A landscape with many valleys, sampled at points; each row gives a point and its height.
A ball rolls from a point to whichever of its 5 nearest points has the largest drop for the distance, and stops where none of them is lower. Distance is the straight distance between rows; heights are no part of it.
z230 h=77: [142 169 105  42 111 126 130 143  86 173 117 132 176 148 146 134 110 138
 104 103 108  88 146  81 116 110 143 115 157 155 130 103 157 117 145 120
 116 156 157 147 147  93 156 157  85]
z616 h=162: [136 170 144 109  90  89  95 136  90 130 163 129 128 154 158 127 120  91
  98 115 122 138 127 110 126 101 118 120 144 155  91 129 135 124 104 116
 110  80 181 122 163 123 169 161 110]
z903 h=415: [171  60 118 125 131 147 123 102 137 101 105 114  87 107 150 124 128 154
 168 124 119 144  54 158 132 138 126 158  89  58  98 102 116 147  76 138
 145  98  76 141  95 126  95 125 163]
z839 h=81: [132 156  51  80 126 129 172 157 119 157 101 108 181 104 122 122 141 120
 129  85 132  50 155  79 113 180 171 128 162 107 172 122 167 120 162 107
 155 176  98 182 142 110 102 174  84]
z404 h=406: [101 196 158  74  69  86 136 129  47 174 164 171 146 154 148 121  88  59
  98  92  95 126 163 120 125 107  87 124 175 182  79 148 175  91 142 115
  98 117 200  83 149 128 202 166 100]
z626 h=408: [165  92 116 187 157 121 137 136 165  79  73  75 111  99 142 104 120 167
 172 120 156 153  88 153 152 163 176 162  67  84 161 151 112 200 144 139
 140 123  48 119 112 158  42 113 152]
z634 h=434: [123  73 185 183 112 181  91 128 163  66 155 138  73 152 126 165 117 130
 186 175 175 205 145 174 155  88 109 136 124 109  95 115  91 142  88 161
 133  64 144 128  87 114 150  89 168]
z605 h=73: [ 87 138  70 101 139 135 166 174 133 141 144 137 166 138  83 148 126 137
 142 154 172  64 181  93 110 214 168  78 169 109 223 131 186  87 202 139
 147 201 124 175 152 101  71 109  92]
z865 h=351: [104  60 160 141 169 152 136 123 168 115  83 147 106  95  74 144 165 144
 149 121 133 161 123 148 134 139 115 123  83  87 130 133 112 121 111 155
 133 142  91 103 107 143 111 105 154]
z842 h=439: [167  99  85 200 150  95 113 130 128  91 113  55 118 127 164 113 129 175
 122 131 143 115  68 145 135 146 190 176  80 110 148 127  95 197 116 123
 155 124  61 135 132 163  54 127 143]
z857 h=185: [108 180 117 178 136 117  94 150 113 110 174 122 137 138 112 132 114 143
 113 122 152 119 157 116 115 123 151 114 130 130 156 113 108 167 158 117
 139 117 128 124 166 116  95 106  96]
z497 h=131: [167 151 101 142 113 145 132  95 144  95 143  71 142 199 169 131  84 158
 150 124 138 100 114 136  97 133 172 124 162 145 106  79 152 146 103  80
 121 101 168 148 112 104 124 138  88]
z98 h=442: [118 106 113 107 150  91 152 114 130 139 125 148 137  78 114 130 184 150
  92 108 116 133 127 113 148 130 122 157 108 116 160 137 109 120 162 157
 127 151 101 107 159 151 111 140 147]
z970 h=221: [117 186 145  43 105 128 137 158  80 164 137 161 164 149 141 128  81  88
 107 116 109 118 168  89 116 132 122 112 172 164  97 126 173  72 133 130
  74 165 198 102 108 112 186 135 108]
z855 h=130: [110 207 156 134 109 140  88 127 122 108 158 134 156 207 154 102  92 104
 155 168 176 139 157 145 139  95 117  96 173 160  74  98 153  84 141 118
  76  97 202 111  94  91 173 107  64]
z966 h=430: [174  61 211 110  69 195 149 112 147 154  82 159  62 129 140 142 123 112
 180 124  72 162  94 163 141  92  77 164 108 111  98 133  89 103  60 134
 122  85 128 140  86 142 157 125 176]
z42 h=62: [ 98 181  57  88 131 136 126 155  83 159 147 120 177 129 113 138 116 116
 113 139 165  70 181  80 102 165 136  83 160 120 186 135 139 123 173 123
 141 177 106 174 167 104  93 137  68]
z72 h=88: [144 179  73  72 101 114 143 143  70 178 143 159 172 130 162 135 125 127
  86 100 111  70 161  97 119 117 133 124 152 132 150 126 129 134 164 105
 132 150 136 154 160 103 132 173  82]
z993 h=172: [130 138 109  55 135 139 160 133 126 197  99 162 155 109 118 131 135 119
 110 122  99  87 130 101 105 133 104 136 145 128 135 106 163 102 139 128
 128 173 144 134 128 118 164 162 126]
z119 h=413: [103 147 177  96 116 146 167 135 118 156 121 173 133 158 106 139 111  63
 129 146 103 128 157 123 138 106 101 115 140 170 109 119 186  41 116 150
  87 128 192  96  92 166 198 116 145]
z506 h=343: [118  89 145 157 179  73 151 142 195 121  88 122 124  54  85 132 173 150
 148 121 149 155 136 144 153 145 133 145  74  98 151 166  93 129 171 191
 130 165  64 106 157 143  83  92 194]
z663 h=205: [144 108  85 141 161 150 133 122 148 111 113 110 137 140 109 122 119 186
 136 121 154  98 124 119 120 172 142 113 141 106 123  95 161 141 105 122
 146 117 131 127 115 121 100 130 111]
z244 h=382: [129  79 140 150 118 123 114 120 129 119 117 131  94  96 141 148 167 141
 115 107  84 170  96 125 138  97 122 179  85 112 105 131  75 151  97 143
 135 127  97 132 136 157 113 141 171]
z327 h=421: [171  75 187 120  46 128 102 103 114 120 146 143  62 135 180 152 139  89
 160 145  96 153 114 148 123  88  77 176 138 146  60 147 101 148  88 137
 140  52 153 150  99 144 177 147 171]
z932 h=411: [147 106 145  99 118 131 134 108 134 141 104 157 119 129 112 139 148 126
 121 109  80 147 111 124 137 107 105 131 115 103 114 108 153 112 114 138
 143 109 127 110  95 123 155 129 156]
z345 h=99: [142 163  49 116 112 144 138 142  87 132 137 100 181 140 152 126 102 142
  98  82 144  57 133  90  92 148 171 119 157 125 154 116 151 164 152  61
 165 135 107 184 177 109 101 183  57]
z350 h=425: [193  78  77 157 149 149 131  92 135 116  79  82  74 118 148  72 114 165
 161 106 129 120  39 140 139 162 155 162  65  58 151 126 121 183  79 114
 160 112  57 135 105 142  62 125 132]
z339 h=118: [133 189 136 138  98 131  71 115 121 104 168 121 135 185 180 100  90 128
 149 156 189 151 137 118 130 103 134 105 155 159  83 137 132 122 139 100
 104  63 214 135 118 105 161 135  74]
z429 h=136: [138 150 130  83 131 154 133 126 140 140 138 138 149 146 106 127 125 109
 127 133 148 122 156 117 123 124 101  97 144 140 107  97 156  90 110 135
  96 105 177 105 105 123 162 129 115]
z37 h=65: [125 177  72  78 129 163 155 137 108 137 128 110 209 144 126 131  99 156
 122 102 146  70 174  96 110 160 139  99 155 145 152  83 155 120 157  99
 122 174 148 167 133  97 109 149  48]
z971 h=260: [132 138 130  92 122  99 151 147 115 164 131 151 137  92 148 124 140 120
  83  92  76 118 123 121 131 121  92 156 134 127 124 141 118 127 120 126
 147 147 132 117 166 133 133 156 140]
z163 h=410: [140  92 108 162 180 141 138 103 143 114  85  94 116 110 108  90 135 155
 159 113 166 131 108 155 133 167 152 125 109  88 151 131 120 152 143 129
 142 136  86 113 130 148  65 103 151]
z186 h=363: [134  61 155 125 139 128 162 117 135 174  73 160 107  60 135 121 164 153
 132 114  89 155  66 152 150 127 113 141  84  96 130 150 112 133 122 152
 127 132  74 118 107 147 122 122 177]
z156 h=155: [127 132 160 192 128 159  98 113 146  73 168  88 102 188 134 121 109 132
 162 178 152 160 130 144 121 103 119 119 132 143  81 102 127 140  92 121
 137  72 176 141 100 121 162 123 128]
z692 h=234: [129 138 163  84 138 137 142 145 116 164 125 172 140 108  97 142 135 104
 118 135 110 124 142 107 117 131  81  95 152 154 144 135 163  68 133 141
 104 157 161 101 111 155 176 132 141]
z140 h=402: [199  85 110 154 129  85 111 128 135  76 100  71  85 102 168 105 114 159
 126 116 121 153  52 145 142 132 173 193  62  95 134 121  87 203 107 124
 152 123  58 154 134 150  75 137 156]
z433 h=452: [144  86 237 133  69 153 173 106 123 190  81 171  75 111 117 122 120 100
 142  95  21 187 111 148 133 112  63 137 103 135 124 172 132  70  88 154
 167 138 142  92  68 168 182 122 188]
z227 h=426: [171  50 148 164  99 168 109 117 144  91 134 109  65 139 152 138 118 131
 178 150 122 175  81 163 163  96 140 169  97 101  89 110 110 185  79 144
 126  84 108 154  90 133 108 125 174]
z674 h=100: [123 204 101 160  82 106  81 130  98 123 156 125 154 171 156 109 114 120
 126 133 149 122 147 128 129 121 133  95 157 163 105 135 130 154 135  89
 115  98 184 138 162  83 148 136  71]
z980 h=143: [177 116 159 137  83 134  87 127 121  92 153 113  92 171 159 127 122 107
 162 166 138 165 116 139 116  90 122 151 143 155  83 114 116 116  90 113
 127  59 193 133  88 116 179 143 111]
z125 h=398: [155  52 171 139 104 140 127 110 149 135  84 130  63 107 149 142 148 143
 167 107  68 176  49 145 141 108  86 158  77  85 105 133 105 154  72 147
 153 125  96 135 102 118 105 132 184]
z71 h=85: [133 160  76  87 116 122 125 145 110 143 136 131 165 128 125 124 127 142
 103  93 125  69 153 110 114 138 136 111 174 145 127 103 147 125 142  92
 131 133 143 153 158 104 129 157  95]
z111 h=97: [100 149  86  60 135 107 156 153 122 189 143 148 168  85 115 127 158 126
  83 113 119  67 155  99 107 160 120 115 173 131 161 130 137  99 181 122
 146 191 108 148 154 107 143 163 107]
z983 h=216: [117 169  74 155 167 166 124 113 125  96  95  65 184 173 157 122  91 143
 121 117 155  34 121 122  91 168 188 128 160 125 151  98 185 175 115  85
 145 120 122 178 102 117  55 111  77]
z609 h=449: [186 106  93 180 127 122 107 131 135  87 119  82  83 135 151 131 115 139
 123 131 133 133  68 137 121 139 161 173  99  90 116 111  95 195 102 108
 158 121  73 152 125 154  95 127 138]
z947 h=82: [113 200  95 116  88 115  99 148  90 126 156 113 180 163 138 120  83 138
  93 116 137 106 168  96 107 134 141  86 160 145 130 138 124 165 148  82
 134 135 158 138 160  98 111 140  59]
z580 h=283: [114 148  97 188 159 113 113 133 126 100 136  81 153 122 108 134 123 152
 107 120 150 111 134 126 115 145 175 138 130 118 165 129 102 163 145 102
 147 130  96 120 146 146  76 105 109]
z225 h=365: [129  90 183 130  98 128 134 103 140 142 101 164  99  77 131 138 147 119
 113 111  51 173  96 157 137 104  64 176  80 106 130 164 103 128 111 160
 153 143  98 111 107 155 140 156 180]
z712 h=383: [111  88 148 133 145 130 115 133 160 113 132 157 101  96  85 155 142 122
 129 129 127 185 123 143 147 105 117 144  96 108 139 116  86 119 129 159
 139 112 103 123 122 147 147 111 159]
z32 h=329: [123 102 102 134 172  80 178 128 185 142  93 137 138  60 115 132 178 163
 118 133 147 121 131 126 164 158 150 133 102 110 163 158 115 110 174 155
 133 184  68 118 181 117  74 125 177]
z766 h=66: [ 80 177  67 127 154 142 125 157 113 142 139  86 193 150 121 124 105 139
 126 134 172  59 193 106 105 180 159  75 173 125 203 149 154 146 173  92
 149 162  87 171 141  95  77 137  67]
z991 h=218: [150 109  60 171 148 128 134 110 129 114 122  91 136 129 131 115 107 158
 135 109 132  87  95 144 119 168 158 142 101 117 159 126 141 156 111 103
 157 126 108 149 111 149  58 123 115]
z893 h=103: [ 87 143  79 127 157  95 132 157 134 130 164 129 163 106  86 133 161 130
  93 128 196 101 174 111 138 156 175 110 152 122 191 149 109 145 215 123
 140 187  77 132 179 131  58 100 116]
z821 h=276: [141  97  89  85 159 131 169 130 127 165 114 157 134  59 113 132 169 143
 113 130 110  80 132 105 132 184 119 124 134 109 160 143 150  87 158 147
 136 192  69 142 149 113 119 137 123]
z452 h=379: [162  72  94 141 151 102 141 116 133 132  88 110 100  77 156 117 144 161
 137 104 116 138  57 149 140 132 142 157  86  83 130 135 104 151 113 133
 152 129  63 146 126 148  77 153 175]
z152 h=418: [111  91 199 166 122 125 117 122 143  90 141 152  86 116 130 166 162 100
 145 126 118 192 125 161 160  60 104 169  99 125 121 145  78 147 126 170
 128  81 102 115 122 151 163 115 196]
z840 h=396: [117 109 131 211 152 130 122 112 151  61 137  92 101 133 107 140 138 151
 153 134 167 178 123 155 127 125 156 140  96 109 143 117  88 163 137 147
 138 103  92 108 125 138  76  82 139]
z740 h=161: [154 149  37 109 140 106 116 123 109 150 123 107 156 101 141 119 123 152
  92  94 128  82 125 102 124 138 135 139 129 127 153 136 113 149 151  96
 159 130  91 180 167 116  91 173 103]
z248 h=390: [139  90  88 105 144  52 175 119 148 160  75 140 129  54 130 118 163 158
 108 113  97 119 100 131 150 138 135 152  94 108 158 166  94 135 166 149
 136 167  55 133 160 164  84 169 154]
z695 h=261: [ 80 145 156 100 151 114 113 163 110 162 177 179 143  98  99 151 136  76
  96 133 134 135 151  96 140 105  96  93 125 151 156 148 115 101 164 163
  90 147 138  86 143 164 166  99 138]
z268 h=315: [113 127 116 145 154 104 136 137 149 126 136 120 139  98  85 127 151 147
  97 123 135 132 148 128 127 137 140 112 128 127 162 136 101 142 136 142
 116 125 118 106 151 147 120 110 121]
z192 h=203: [114 172  91 158 152 143 110 117 117 124 150 106 170 154 131 134 104 140
 128 129 143  93 154 117 103 158 163 110 158 119 145 113 140 168 138  96
 143 128 119 137 132 110  90 121  89]
z291 h=132: [179 148  52 118 133 137 139 117 105 132 110 107 165 159 155 110 108 147
 111 101 142  77 112 120 110 166 171 139 150 110 141 102 155 148 111  80
 148 111 103 158 129 119  70 142  94]
z393 h=33: [124 146 166 107 105  87 139 147 107 150 154 162 125 124 109 137 149  84
 106 103  88 147 130 111 131 102  76 128 111 158 106 157 128 102 129 148
 121 128 143  93 142 150 163 151 157]
z730 h=231: [ 79 195  89 204 143 111  92 133 128  92 115  65 184 165 179 141  91 135
  81 131 156  50 136 125  95 142 212 112 140 157 156 159 134 215 158  82
 140 132 100 173 150 114  52 131  93]
z306 h=361: [109 143 138  84 136  89 151 142 127 164 150 158 124  82 119 137 174 117
  67 110  96 136 150 116 130 119 113 141 111 140 154 178 110 136 175 134
 135 170 111 100 173 152 143 152 144]
z672 h=311: [ 93 145 192 117 135 131 115 148 134 134 133 168 126 125 104 137 137  74
 121 139 104 180 149 121 137 113  73 123 144 155 135 150 133  78 110 167
 106 119 162  83 110 146 176 110 164]
z195 h=289: [194 116  88 165 134 120 137  99 110  99 137  66 102 160 156 113  97 148
 129 115 133  90  78 142 108 157 169 158 129 111 115  89 143 171  96  72
 169 100 106 158 121 119  89 137 107]
z379 h=536: [152 118 100 169 148  99  98 108 120  99 138  86 100 131 142 124 136 157
 108 126 121 133  92 135 120 121 165 169  94 139 133 112  98 187 128 110
 139 112  83 153 155 148  95 126 123]
z357 h=206: [103 145  80 178 177 162 114 110 133 101 121  67 150 173 122 126 126 149
 146 139 160  62 113 137 121 165 183 126 158 111 173 123 143 184 122 114
 134 114 113 140 110 126  63 107 101]
z514 h=254: [130 130 149 145 139 152 109 116 139 105 129 121 117 147 103 139 120 144
 125 129 150 144 127 125 113 110 132 119 132 129 112  95 120 127 116 131
 117 115 160 136 126 119 129 122  94]
z18 h=111: [103 127  80 111 176 145 158 156 160 152 130 153 154 102  83 131 138 142
 133 141 145  94 167 118 132 182 143  98 153 128 181 135 165  97 177 144
 139 188 110 139 135 105 104 118 127]
z799 h=313: [133 108 121 104 138 117 156 125 143 175 118 154 126  96 104 122 161 130
 110 104 101 112 114 121 134 154 113 144 132 125 129 125 143 118 138 123
 127 142 120 118 141 136 143 151 150]
z994 h=405: [160  65 157 148 100 129 107 104 141 104 132 125  69 134 155 155 140 112
 145 154 101 148  82 153 139  92 122 177  98 115  89 122  87 168  87 137
 126  82 123 135 107 133 144 143 165]
z973 h=338: [ 94  77 189 150 154 150 126 135 157 125  99 153 101 110  73 147 142 104
 162 147 138 186 142 150 152 117 107  97 115 101 131 118 110 108 100 172
 108 121 129 110  99 155 137 110 153]
z599 h=135: [186 169 120  80  75 132 105 121 121 122 116 114 152 179 179  97  90 141
 145 134 123  99 131 122  97  94 144 136 158 158  68  80 146  88 104  95
 105  84 199 135 124 110 170 157 100]
z437 h=380: [120  73 118 101 142 105 176 130 137 189  83 144 106  66 125 116 167 153
 116 102 100 108  96 141 141 153  84 133 101 105 138 156 143  93 164 151
 141 189  73 125 136 107 118 147 167]
z31 h=59: [ 99 181  85  64 142 128 149 155  87 158 148 146 176 125 108 141 125 109
 112 141 144  77 188  72 111 163 137  86 152 139 173 128 158 110 166 124
 114 193 147 145 144  92 141 154  94]
z650 h=30: [112 143 144  85 154 138 135 133 108 131 141 177 156 147 101 120 101  99
 124 139 153 128 173 108 130 132 123  89 158 153 133 136 161  91 143 135
  96 145 168 115 128 119 167 102 102]
z775 h=184: [167 136 141 160  83 102  88 116 118  99 164  89  97 160 176 112 128 136
 128 165 137 137 101 127 115 105 142 154 135 150  94 116 107 165  90  87
 146  61 155 153 142 110 149 140 112]
z286 h=250: [123 168 158  51  88 141 146 135  98 166 125 154 145 154 162 135 106  86
 112 111  97 107 142 129 116 107  87 137 158 170  92 106 152  72 107 132
  99 125 202  95 122 125 175 167 123]
z535 h=168: [136 148 129 111 118 155 120 107 139 114 138 128 154 182 124 106 109 134
 134 161 147 128 150 103 126 102 140 114 146 145  99  93 155  96  97 113
  95 105 197  94 104 113 161 123 105]
z783 h=741: [ 89 118 219 147 116 120 143 153 126 167 143 173  94  99  90 145 135  58
 119 127  85 184 134 140 130  98  71 135 115 156 145 176 118  73 127 170
 145 171 135  84 120 214 187  99 179]
z623 h=429: [131  95 164 141  94 125  96 116 115 113 150 148 104 128 136 166 156  76
 134 142 103 169 131 142 155  75  81 155 126 140  92 155 103 114 101 159
 128 107 165 103 117 157 168 146 164]
z391 h=489: [ 84  96 170 147 134 102 151 139 152 156 123 159 108  71 105 141 168 131
 118 110  84 174 123 132 135 121  96 152 101 123 135 152 114 126 146 161
 139 168 101  98 139 161 130 116 189]
z705 h=204: [127 132 138 184 133 141  95 106 143  91 135  74 109 198 140 130 107 160
 139 158 153 127 119 137 122 131 150 120 139 127 101 105 131 162 102 116
 142  91 156 133 109 122  90  94 116]
z90 h=67: [ 76 178  82  93 135  94 124 182 106 140 180 135 179 124 105 130 116 118
  91 137 179 108 186  79 122 135 141  78 145 151 181 151 102 131 209 129
 111 198 112 157 193 118 127 125  93]
z422 h=400: [132  61 161 179 127 147 109 128 139  82 131 130  79 117 130 150 143 141
 146 139 137 193  91 156 159 104 128 179  80  99 106 121  64 189 105 154
 124 111  76 146 143 146 111  88 174]
z886 h=345: [171  90 123 149 114 148 122 100 140 104 136  85  89 173 149 128 109 146
 157 138 129 123  85 128 126 135 140 146 132 113  97  91 106 157  80  96
 130  72 144 135  95 134 138 127 113]
z401 h=431: [170  83 151 164 108 148 113 111 127 104 146  93  86 157 142 132 123 132
 147 152 141 148 102 156 127 103 152 147 125  96  98  95 124 153  86 125
 155  77 142 152 113 134 141 122 133]
z801 h=428: [187  45 165 148  85 161 121  91 129 101 132 127  31 127 157 145 133 110
 180 167 109 181  78 166 135  84  86 180  94 104  64 126  71 170  61 126
 145  74 113 157  94 138 156 140 172]
z304 h=305: [166 114  90 148 140 144 134 108 133 103 124  91 103 155 128 124 117 163
 140 114 136 124 101 135 123 147 151 138 115 108 128  75 132 153 101 104
 153 105 121 132 107 130 104 123 128]
z896 h=312: [132 126 129 167 124 137  95 142 128  89 163 101 118 147 120 136 135 143
 126 123 142 168 128 127 121 111 150 142 119 113 123 133  89 154 112 134
 146  93 128 118 140 123 130 128 123]
z575 h=93: [ 94 211 126 139 135 154  96 119 116 103 153 128 165 192 147 124  81 144
 119 143 174 121 161 124 102 131 147  79 168 138 117 101 150 139 120 106
 116 120 173 124 142  87 118 112  70]
z633 h=414: [171 115  92  96 123 133 143 115 128 147  95 122 131 104 118 125 135 141
 123  98  91 100 109 137 140 141 118 134 121 120 121  96 140 124 117 110
 149 128 112 145 143 118 135 175 110]
z191 h=403: [ 97  86 169 139 116  81 165 119 143 192  95 150  92  61 124 122 170 127
  66 101  53 154 102 132 144 101  73 170  89 134 156 180  91 111 157 158
 152 188  94  93 140 162 129 128 179]
z905 h=112: [ 99 180 148  97 144 147 124 146 143 111 144 142 152 187 114 103  80 100
 133 156 161 142 178 118 131 115 113  83 163 165 110  94 151  64 110 120
  74 117 193 127 109 107 179 109 100]
z269 h=116: [138 132  79 103 160 138 143 127 123 145 121 129 164 110 116 119 126 140
 138 116 134  70 143 102 118 158 152 115 172 117 160 103 153 108 129 106
 156 157 117 151 130 126 120 152  90]
z728 h=92: [140 182  85 104  96 137 105 133  95 116 159 126 173 174 145 114 109 114
 110 123 141 108 166 112 120 112 134  93 152 140 111 107 136 121 137  81
 106 118 171 146 136  84 169 145  75]
z447 h=217: [ 98 131  63 107 151  96 159 157 140 154 135 138 164  93 101 126 171 123
 112 133 135  83 166 108 132 168 162 109 141 127 174 154 127 100 194 136
 136 200  92 146 206 110  91 123 121]
z144 h=75: [105 203  86 103 137 109 122 152  95 130 184 148 189 155 134 133  96 117
  82 141 159 111 159 123 121 124 154  53 148 150 151 136 130 141 175 106
  99 151 137 129 160 108 152 122  77]
z975 h=397: [159  71 111 138 164 133 164 104 140 141  88 130 141  85 120 103 134 181
 151 113 135 108 101 157 132 160 141 130 101  87 148 128 140 124 125 131
 136 151  56 122 121 123  96 125 146]
z753 h=140: [ 88 223 152  67  96 119 105 159  71 133 164 171 162 184 131 114  84  64
 116 148 142 136 168 112 145 116 101  89 159 193  88 131 160  47 148 146
  48 117 188 111 118 106 186 114  95]
z645 h=399: [150 100 109 161 158 112 148 126 164 104  80 104 116  72  86 124 156 163
 134 122 160 143 109 150 147 153 158 166  85  95 164 166  79 171 163 145
 157 140  62 114 139 158  33 113 148]
z613 h=170: [143 144 164  71  77 129 114 104 109 130 125 114 122 149 161 133 126 104
 150 125 103 134 131 139 112 101 107 131 156 160  66 109 147  68 107 117
  99  75 200  99 102 136 183 147 113]
z479 h=50: [123 107 121 132 155  55 141 143 175 111 101 138 129  69  81 138 195 128
  85 149 154 134 157 127 151 145 147 144 100 132 167 157 110 100 204 174
 134 181  76 121 171 159  71 100 176]
z782 h=381: [ 98  70 161 110 152 115 184 116 176 165  89 157  93  56 105 138 167 144
 136 144  91 153 120 164 158 156 105 111 101 103 132 168 137 111 143 166
 118 179  74  99 125 136 122  93 200]
z200 h=377: [133  73 105 138 146  76 193 130 165 143  86 128 128  51 123 116 158 170
 127 115 115 136  87 144 146 160 142 140  80  98 132 160 101 129 171 167
 121 180  42  93 153 138  74 141 189]
z232 h=412: [155 102  63 130 153 115 154 134 147 134  80 117 135  67 126  92 159 152
 145  99 154 110  96 140 147 176 155 153  95  88 158 147 135 151 153 125
 152 137  49 145 151 128  78 146 141]
z619 h=187: [181  90 180 105  76 158 107 110 140 108 104  89  80 177 175 120 114 139
 174 145 131 115  95 149 128  89 118 164 133 130  68  88 114 114  77 106
 112  65 162 124  75 133 198 142 126]
z305 h=233: [ 91 134 134  99 169 111 139 162 132 159 139 160 127  94  84 131 157 122
 114 155 109 131 151 111 107 132  98 120 132 154 140 147 137  93 152 137
 105 173 124 112 152 148 153 113 140]
z170 h=109: [120 189 110 174  90 131 107 101 119  87 157 109 142 190 174 113  76 154
 118 137 159 103 116 122 109 120 153 101 148 160  99 147 149 163 131  60
 135  93 171 150 149  96 117 135  74]
z60 h=176: [109 137  80 154 174 172 140 121 147 121 112 116 158 120 106 128 138 166
 148 113 148  94 146 143 124 174 144 118 149 122 169 116 152 141 124 117
 139 155 110 129 114 117  65 122  90]
z564 h=87: [102 147 111  49 159 149 152 155 133 178 139 150 175  97  86 138 138 120
 116 134 121 101 156  84 115 149 115 114 172 144 148 115 166  68 148 137
 108 186 136 137 128 125 154 136 131]
z556 h=347: [117  65 184 111 134 143 169 117 136 190  70 174  99  67 114 124 156 133
 130 102  61 142 103 156 141 141  74 134 105 128 112 162 140 117 108 158
 141 166 106 103 100 136 139 125 189]
z467 h=154: [ 74 173 175 114 126  97 110 159  97 133 174 181 117 128 115 128 109  88
 118 139 127 156 174 111 116  98 108  99 138 150 117 147 131 102 130 148
  92 109 173  88 148 147 163 118 133]
z521 h=126: [169 170 135 120  86 153 106 117 140  94 152  74 145 195 188  92  96 142
 168 137 145 124 130 142 107 100 133 133 156 160  67  98 147  93 105  88
 104  76 209 141  73 101 192 137  81]
z246 h=129: [101 166 173 194  97 114  76 119 112  79 198 128 105 180 149 124 107 104
 147 177 178 189 153 134 135  92 135 119 157 152  95 124 111 113 103 142
  94  61 196 116 129 120 171 105  94]
z644 h=98: [ 92 211 129 107 117  90  98 145  93 137 181 193 160 162 116 124  94  81
  92 136 141 143 170 100 132 119 115  74 144 161 125 142 140 111 171 140
  91 125 181 122 163 110 177 120  94]
z296 h=427: [108  73 212 119 102 181 137 126 142 146 102 169  71 115 106 162 150  93
 173 122  70 193 107 169 162  95  66 138 108 123 111 157 131  99  86 167
 122 109 132 113  85 144 156 110 203]
z756 h=128: [175 178 136 130  60 103  67 111 108  99 164 117 121 154 187 107 109 124
 139 173 147 135 120 103 112 105 135 146 143 172  75 132 139 144 125  81
 116  65 198 132 144  85 175 170  78]
z523 h=587: [ 84  94 220 116 148 136 140 148 135 153 124 181 109  85  95 151 155  71
 132 133  91 176 140 156 142 109  67 119 107 147 146 170 120  93 118 181
 113 169 125  87 103 151 182  79 200]
z375 h=214: [ 86 171  95 177 178 154  92  91 120  81 115  84 183 189 149 122  94 146
 118 133 175  49 131 135  97 154 183 108 174 144 150 124 153 191 123  82
 118 121 135 170 132 101  73 115  76]
z212 h=316: [ 90 132 182 167 142 141 105 135 127 100 146 119 122 125 105 153 132 109
 140 146 169 197 155 137 136 111 121 121 126 127 119 118 101 121 107 162
 131 108 153 110 113 138 151  89 137]
z959 h=127: [ 78 184 139 211 115 135  76  95 120  87 171  91 149 181 162 125 100 142
 117 137 162 114 127 121 110 125 177 106 140 142 130 137 121 186 143  87
 122 110 149 135 143 121  99 105  93]
z965 h=165: [142 180 139  96  96 136 127 122 102 121 139 139 153 178 143 110  91  93
 141 133 131 147 165 111 126 101 111 106 144 171  94 102 159  67 129 136
  89 101 210 115 101 106 181 130 117]
z690 h=485: [ 87  86 223 128 170 183 151 160 160 126 106 179  93  95  75 146 137  89
 161 137 103 201 144 155 152 108  95  95 104 132 142 144 154  86 109 192
 103 146 138  91  65 149 172  67 203]
z449 h=348: [ 84 108 153 118 166 150 145 141 164 151 120 167 121  84  72 136 154 117
 142 163 143 167 150 130 131 152  90  86 112 117 146 138 148  97 146 160
 122 171 121 100 113 129 147  94 180]
z594 h=163: [136 151  64 162 127  88 104 132  98 114 150  92 151 144 160 104 116 138
 104 116 126  79 116 119 111 127 175 146 113 126 122 114 132 176 140  64
 168 115 116 161 157 110 104 147  86]
z395 h=268: [127 105 171 110 130 114 169 128 123 192 112 174  99 108 121 130 150 105
 105 108  57 145 123 127 126 108  70 129 115 156 123 172 134  88 120 146
 138 169 128  97 116 150 169 135 177]
z453 h=385: [106  99 176 120 129 155 132 124 141 142 109 154  89  98  99 149 162 103
 138 121  94 167 117 142 145  93  89 120 117 126 121 127 120 107  95 166
 110 134 131 103 115 139 159 118 172]
z584 h=141: [111 166 178 169 104 155 102 112 149  89 160 107 132 215 156 122 105 112
 168 192 153 139 149 147 129 100 129  98 153 142  96 104 139 110 102 135
 108  68 195 112  81 118 146  82  68]
z370 h=424: [156  55 182 142 114 170 117 114 145 101 103 124  72 154 114 129 118 135
 171 122 129 156 111 144 138 107 103 138 107  99  98 111 113 125  65 151
 123  87 140 120  90 117 158 115 157]

Where does a ball stop that starts at each point below?
z232 -> z393
z140 -> z393
z634 -> z31
z375 -> z31
z152 -> z650
z350 -> z393
z886 -> z31
z840 -> z31
z966 -> z393
